Points on a hilly landscape, in no order, each with its height.
A ball rolls from a point to the lowest of its 2 nearest points, and stops where none of them is lower. Distance is the straight distance between rows; heights are no part of it.
J994: [ 79 147 132 121  93  76 116 126 102 136 109 126 128 106  47 137 122 181
 139 147]  height 37.6
J828: [ 81 100 136 215 167 110 144 141 154 125 151 128 101  81  86 129 151 112
 133 106]  height 55.5
J281: [ 86 118 146 151 107 133 126 120 118 122 118 134 115 151 140 175 103 139
 107 137]  height 21.1
J416: [127 106  83 148 160 115 105 139 136 137 118 124 115 113  68  81 153 127
 165 123]  height 72.8
J694: [ 93 133 174 101 148 149 148 131 157 140 104 102 163 122 127 187 150 167
  94 148]  height 47.9
J452: [205 111 100 129 130 157  89 170 146 139  98 176 187 107 127  61 139 102
 122 143]  height 51.9
J86: [150  78 136 125 123 161 106 146 156 107 157 165 140 128 150  96 106  77
 115 129]  height 20.9
J429: [172 105 112 126  94  97  96 136 120 110 131 186 132 104  95  56 107  96
 149 145]  height 21.0
J731: [138 182 164 144 162 130 207 103 129 148 179 102 102  74 169 133 153 114
 131 123]  height 42.4
J725: [ 89 116 118 142 114 140 102 142 121 134  93 137 134 174 128 185 103 147
 111 140]  height 19.0
J696: [108 168 168  70 133 159 189  75 135 131 167  80 149 121 158 123 135 166
 151 121]  height 6.4
J606: [130  93 145  97 125 189 111 139 159 120 124 136 164 151 179 172 117 119
  82 142]  height 6.6
J906: [121 136 163 185 142 140 174 114 120 135 129 114  94 123 195 177 124 110
  96 132]  height 30.1
J892: [ 69 138 127  69 109 147 116 115 147 122 114 117 163 150  96 179  93 174
 118 129]  height 57.4
J4: [139 142 107 120 148 130 133 114 100 146 103  81  97 148 146 126 163 150
 142 131]  height 78.4
J841: [ 68 170 167 135 160 101 171 120 147 139 139  97 146  72  83 176 131 166
  98 116]  height 64.9
J231: [101 100 181 118 112 176 133 121 149 106 155 131 150 130 166 169 116 120
  86 134]  height 10.9
J151: [165 140  84 165 140  75 133 103  79 117 105 112  54 177 148 111 162 109
 169 109]  height 36.8
J984: [158  87 149 206 129  94 128 135 119 108 128 178 106 105 138 100 152  81
 132 135]  height 74.5
J697: [ 98 140  87 114  78 129 100 113 117 132 115 144 115 208 132 150  49 123
 140 112]  height 13.8
J894: [115 134 126 137  97  89 150  73 103  92 153 138  61 174 146 113  88  94
 176 105]  height 4.3
J915: [195  96  71 171 151 124  87 146 126 119  93 154 122 154 143  82 138  90
 139 114]  height 66.1
J922: [ 96 154 147 163 116  69 134 144 103 142  97 132 126  72  67 150 147 169
 121 152]  height 33.4
J901: [ 89 173 171  97 174 152 192  87 161 145 156  66 142 110 136 143 147 169
 140 107]  height 20.8
J392: [149 132  88 151  82  75  80 129  81 128  91 177  95 207 146 136  83 107
 134 116]  height 29.9
J660: [124 136 167 129  61 114 148  95  87 105 137 144 110 141 165 152  94 129
 109 152]  height 8.1
J88: [ 91 136 139 212 143  87 154 134 118 131 125 127  95  84 101 153 136 127
 121 127]  height 48.9
J672: [119 149  58 128  86  78  80 141  89 144  98 155 111 174  75 115  84 138
 159 123]  height 41.1
J790: [ 98 140  93 103 103 141  89 142 116 141  69 120 155 191 127 202 110 173
 103 138]  height 16.3
J16: [ 45 147 160 132 130 111 132 127 147 126 117 108 153 106  67 188 117 178
 108 118]  height 60.6
J978: [118 150 123 164 130  71 117 147  88 153  72 124 126  95  73 139 170 181
 126 154]  height 28.9
J918: [106 123 115 108  93 126 114 105 121 107 139 141 109 163 124 127  70 115
 139 123]  height 11.1
J131: [162 116  94  91  94 136  85 158 121 131  78 154 178 132 126 135 107 134
  99 150]  height 67.0
J830: [139 149 142 194 156 102 157 140 103 154  93 115 108  90 156 166 164 139
  92 152]  height 6.7
J776: [140 107 153  95 136 155 123 153 165 123 187 144 158  98 109  81 152 113
 144 135]  height 48.4
J37: [ 95 128 191 166 162 128 149 157 168 130 159 124 164  52 103 161 157 138
  85 122]  height 53.0
J674: [183 128  88 108 160 124 106 148 117 150 113 123 145 110  99  64 184 141
 157 141]  height 81.3
J782: [128 165  57  91 108 139  93 133  99 149  78 100 142 204 136 162  97 167
 127 124]  height 11.8
J699: [124 170 160 134 143 143 204  80 119 139 159  92 106 112 186 143 136 126
 127 127]  height 49.5
J897: [133 156 145  54 109 153 162  79 116 131 148  98 136 141 158 112 123 150
 146 142]  height 12.9
J493: [ 98 197 174 136 171 122 195  98 149 144 170 101 144  65 136 169 129 150
  99 116]  height 53.4
J760: [152 114  96 189 164  97 131 121 105 123 107 114  69 150 138 119 166 105
 153 112]  height 40.5
J213: [134 129 161 133  69 103 149  79  90  92 157 150  80 147 172 123  85 100
 138 128]  height 6.5
J331: [108 104  89 167 109  79  92 135 129 110 125 173 102 127  58  92 102 108
 169 117]  height 11.5
J266: [113 136 122 106 118 114 152  90 118 116 162 108  88 124  95  89 122 127
 178 120]  height 19.2
J502: [109 136 124  99 106 119 132 101 113 120 140 120 110 134 113 116 110 139
 148 138]  height 14.5
J775: [ 99  92 133 159 148 175 132 110 147 112 135 122  90 194 187 161  94  97
 122 104]  height 56.2
J628: [166 113 102 145  82  75  85 127  94 106  99 192  92 186 160 113  76  75
 141 109]  height 28.4
J766: [160  98 108 131  94 109  99 129 124  99 129 178 105 153 149  98  72  68
 136 118]  height 26.0
J90: [ 75 142  73 100 102 144  98 124 131 141 109 124 127 194 101 159  59 144
 142 109]  height 16.2
J678: [164 138  92 121 109 102 125 101  80 121 111 120  83 179 152 111 121 117
 153 127]  height 33.5
J712: [ 98 138  68  89 126 138  96 129 141 138 113 113 129 153  85 124  80 142
 154 115]  height 20.6
J215: [140  86 133  93 151 202 105 157 181 131 128 134 180 141 160 142 127 116
  97 134]  height 11.3
J891: [196 115 128  91  97 121 109 147 124 128 151 170 146  97 120  54 139 101
 147 155]  height 24.8
J152: [119 121 149  78 138 157 113 140 160 130  88 120 186 135 117 183 151 172
  92 152]  height 52.0
J939: [110 132 142 131 136 151 166  90 123 122 148  99  89 150 169 131 122 123
 141 122]  height 53.2
J640: [ 94 117 132 152 134 143 151  72 131 102 149 118  73 187 181 141  85 101
 151  93]  height 54.9
J408: [ 92 108 120  70 124 169  93 145 176 126 104 134 191 137 106 177 100 154
  96 132]  height 55.1
J157: [ 84 145 155 154 148 142 156 127 135 145  93  99 132 131 154 208 134 162
  90 136]  height 42.3
J310: [148 107 144 144 137 141 102 164 130 136  73 156 181 107 124 145 179 157
  88 166]  height 62.9
J115: [ 77 154 185 125  96 131 164  79 110  86 201 118 136  82 128 137  90 132
 127  86]  height 59.2
J595: [130 156  38 132 130 131  78 148 104 160  76 101 129 212 124 153 112 168
 125 100]  height 7.8
J753: [143 110 169 187 123 138 151 129 114 123 119 137 107 136 206 169 132 102
  80 142]  height 26.1
J948: [ 88 153 158 178 146 133 169 122 131 138 120 112 112 102 161 197 121 136
  84 128]  height 36.7
J667: [166  99 139 120 100 128 117 117 115 102 144 158 107 150 165 107 105  82
 126 137]  height 23.8
J812: [114  94 105 165 121  89 115 118 127  97 143 163  81 146 101 101 102  83
 165 106]  height 6.0
J591: [137 146 178 134 184 128 160 159 160 161 149 109 150  69 112 122 200 150
 129 134]  height 48.7
J139: [161  81 119 181 151 109 117 136 141 108 137 167 110 111 118  70 159  80
 157 127]  height 72.4
J212: [ 72 142 200  97 141 147 153 119 172 105 160 110 186  94 110 186 135 159
  87 106]  height 27.4
J110: [108  97  90 166 182 134 116 138 149 133 120 107  97 134  95 110 157 118
 160 110]  height 68.6
J155: [124  78 139 173 163 159 131 131 149 116 135 125  98 159 170 140 130  92
 118 118]  height 58.0
J528: [137 123 101  86 145 142 137 112 148 129 174 103 104 124 100  76 133 113
 177 113]  height 27.5
J977: [ 40 145 130 108 100 112 117 122 132 133 113 122 144 142  72 183  98 185
 123 125]  height 58.8
J400: [178 105 137 134 133 151  90 164 143 129 104 186 189  91 118  80 173 125
 115 165]  height 55.9
J512: [145 140 109 142  89  95 109 118  67 121  99 137  92 184 157 140 111 130
 129 138]  height 31.6
J507: [ 83 103 132 169 185 143 133 145 160 137 134 105 113 104  93 138 157 132
 135 115]  height 62.7
J962: [ 92 174 191 106 168 150 188 113 166 134 190  90 160  81 140 151 149 151
 119  97]  height 38.2
J249: [150 106 114  82 140 168 103 166 186 137 159 149 182  95  93  74 123 106
 140 125]  height 43.4
J553: [125 113 161  99 113 138 130 127 138 107 198 139 140  93 108  87 132 111
 141 118]  height 51.7
J981: [191 119 141 111  99 102 122 135  93 123 138 162 122 111 142  78 152 106
 130 169]  height 27.8
J9: [170 130 100 105 160 138 124 129 110 143 121  93 111 138 138  95 174 135
 148 135]  height 81.1
J379: [185 152  63 105  84  95  85 139  72 136  79 135 135 160 131 109 109 145
 126 142]  height 18.4
J713: [129 127  45 104 138 134  95 158 149 147  99 115 134 134  66  90 101 130
 156 109]  height 28.0
J629: [134  96 127 178 157 101 144 127 140 115 165 142  93  98 100  82 166  87
 165 117]  height 75.8
J804: [ 71 123 188 125 131 168 159 110 160 105 159 108 155 116 155 188 116 140
  89 115]  height 16.1
J972: [137 111 126 112 100 129  85 157 120 129  61 165 190 125 115 166 145 170
  83 169]  height 65.0
J312: [130 161 158 172 188 120 167 148 136 170 109 106 137  72 139 173 174 143
  86 142]  height 29.6
J527: [123 156 197  67 108 126 155 124 141 118 185 126 170  79 112 120 147 156
 125 130]  height 65.9
J909: [145 130  71  74 100 162  92 161 150 140  81 126 178 152 127 146  75 134
 110 122]  height 69.4
J263: [164 116  74  84 150 160 121 131 161 137 157 112 120 135 117  66 116  82
 171 106]  height 35.7
J823: [157 146  53  60 110 166 109 146 145 150  86  90 160 162 135 124  81 142
 130 109]  height 71.6
J287: [108 156 178 167 184 120 167 146 164 154 137 124 150  55 123 183 156 142
  78 134]  height 47.1
J833: [ 93 110 156 107 131 161 135 111 153 107 187 115 134 117 119 122 115 124
 131 106]  height 54.8
J13: [125 103 116 125  93  97 102 132 124 108 147 165 124  99  72  79 103 113
 147 137]  height 17.0
J799: [141 149  77  58 147 166 113 126 132 151 102  83 144 165 130 119 118 152
 138 129]  height 73.9
J816: [140 147 182  89 142 122 153 146 148 145 155 118 157  80 111 110 180 155
 129 147]  height 61.7
J423: [162 138 181 109 105 134 172 103 112 123 173 127 114 111 180 109 148 112
 127 153]  height 10.6
J20: [181 143 160  83 130 142 153 134 120 140 178 122 126 112 157  77 179 123
 155 152]  height 16.4
J405: [ 92 140 104 135  85  77  98 143  96 132 105 152 119 134  58 130 102 158
 149 144]  height 39.3
J207: [152  99 114 138 157 154 118 125 131 127 121 117 107 164 162 122 135  99
 128 121]  height 60.5
J481: [ 98 118 105 151 106  77 123  93 116  99 147 155  66 176 117 119  85  86
 177  90]  height 1.7
J166: [176 127 129 113  94 109 113 130  81 128 105 143 128 134 146 111 142 132
 115 165]  height 25.7
J141: [153 103 157 148 143 139 113 158 134 138 116 154 160  94 123 106 177 132
 109 161]  height 59.6
J620: [208 128  88  82 132 157 106 172 146 151 115 141 182 111 131  61 135 108
 130 136]  height 47.6
J695: [107 137 113 188 136  91 144 120 102 136 115 118  71 139 122 148 140 124
 145 121]  height 44.5
J605: [131 153 195 103  90 140 179  87 108 108 184 127 131 106 188 131 119 120
 116 135]  height 7.4
J515: [171 113 138 218 140  73 160 121 106 111 124 151  72 114 160 112 166  72
 141 125]  height 76.3
J238: [186  97  91 166 140  93 107 130 124 104 117 175 101 130 122  57 151  65
 167 118]  height 69.8
J874: [133 152 101 191 125  77 107 152  70 152  58 120 118 139 118 156 171 185
 109 146]  height 24.2
J326: [143  74 137 116 151 194 108 149 180 122 162 140 147 142 168 112 117  77
 111 117]  height 17.2
J272: [159  99  86 150 150 137  92 146 124 131  97 132 118 165 141 117 128 108
 128 122]  height 63.1
J297: [112 148  85  92 148 157 124 104 119 145 105  81 114 178 135 135 121 157
 154 117]  height 75.9
J495: [218 119  71  89 146 159 109 158 149 146 130 122 148 125 141  53 135  91
 152 118]  height 43.3
J192: [158 134 165 139 148 119 169 137 132 141 178 119 111  81 130  92 181 111
 154 137]  height 2.4
J104: [123  93 155 175 106 135 114 135 115 108 111 158 106 166 185 172 104 104
  94 135]  height 23.3
J665: [160 147 107  88  90 100 105 129  74 133  89 131 129 140 121 121 130 158
 129 167]  height 22.7
J996: [ 68 119 189 133 164 148 145 143 181 125 147 108 176  82  94 177 146 152
  90 108]  height 40.0
J49: [130 111  70  83 135 166 100 164 184 141 119 119 172 115  82  91  88 115
 136 113]  height 36.4
J28: [100 161 211  89  97 136 165 110 130  94 204 124 173  71 124 144 122 141
 109 105]  height 62.4
J488: [177 151  37 125 109 106  74 154  92 145  73 116 133 177 128 111 114 154
 125 113]  height 13.6
J964: [ 86 114 176 137 113 149 147  99 136  91 194 122 121 108 139 131 106 107
 116  95]  height 57.0
J185: [134 115 105 114 166 129 112 146 142 148 116 115 141 103  73  89 175 146
 155 136]  height 77.0
J353: [116 154 180  88  65 132 167  76 100 107 149 130 136 126 175 149 102 150
 110 149]  height 10.2
J128: [139 139 122 188 150 109 124 153  93 152  70 103 118 132 145 167 176 163
  93 140]  height 19.3
J171: [129 152 163 146 175 132 183 133 150 152 171  98 117  75 134 130 170 124
 130 127]  height 26.5

For each start below, name the point where the ball stops.
J948 => J595
J833 => J918
J507 => J606
J891 => J481
J678 => J606
J37 => J606
J977 => J595
J909 => J918
J620 => J918

Call two points neighbours if one is among the 2 nearest of the other. Go from one point of each pair to the other, from neighbour to neighbour, staying as low as possible. Name the highest point that can't be avoided.
J481, J696 => J841
J192, J605 => J20
J595, J605 => J981
J696, J918 => J502
J481, J605 => J353
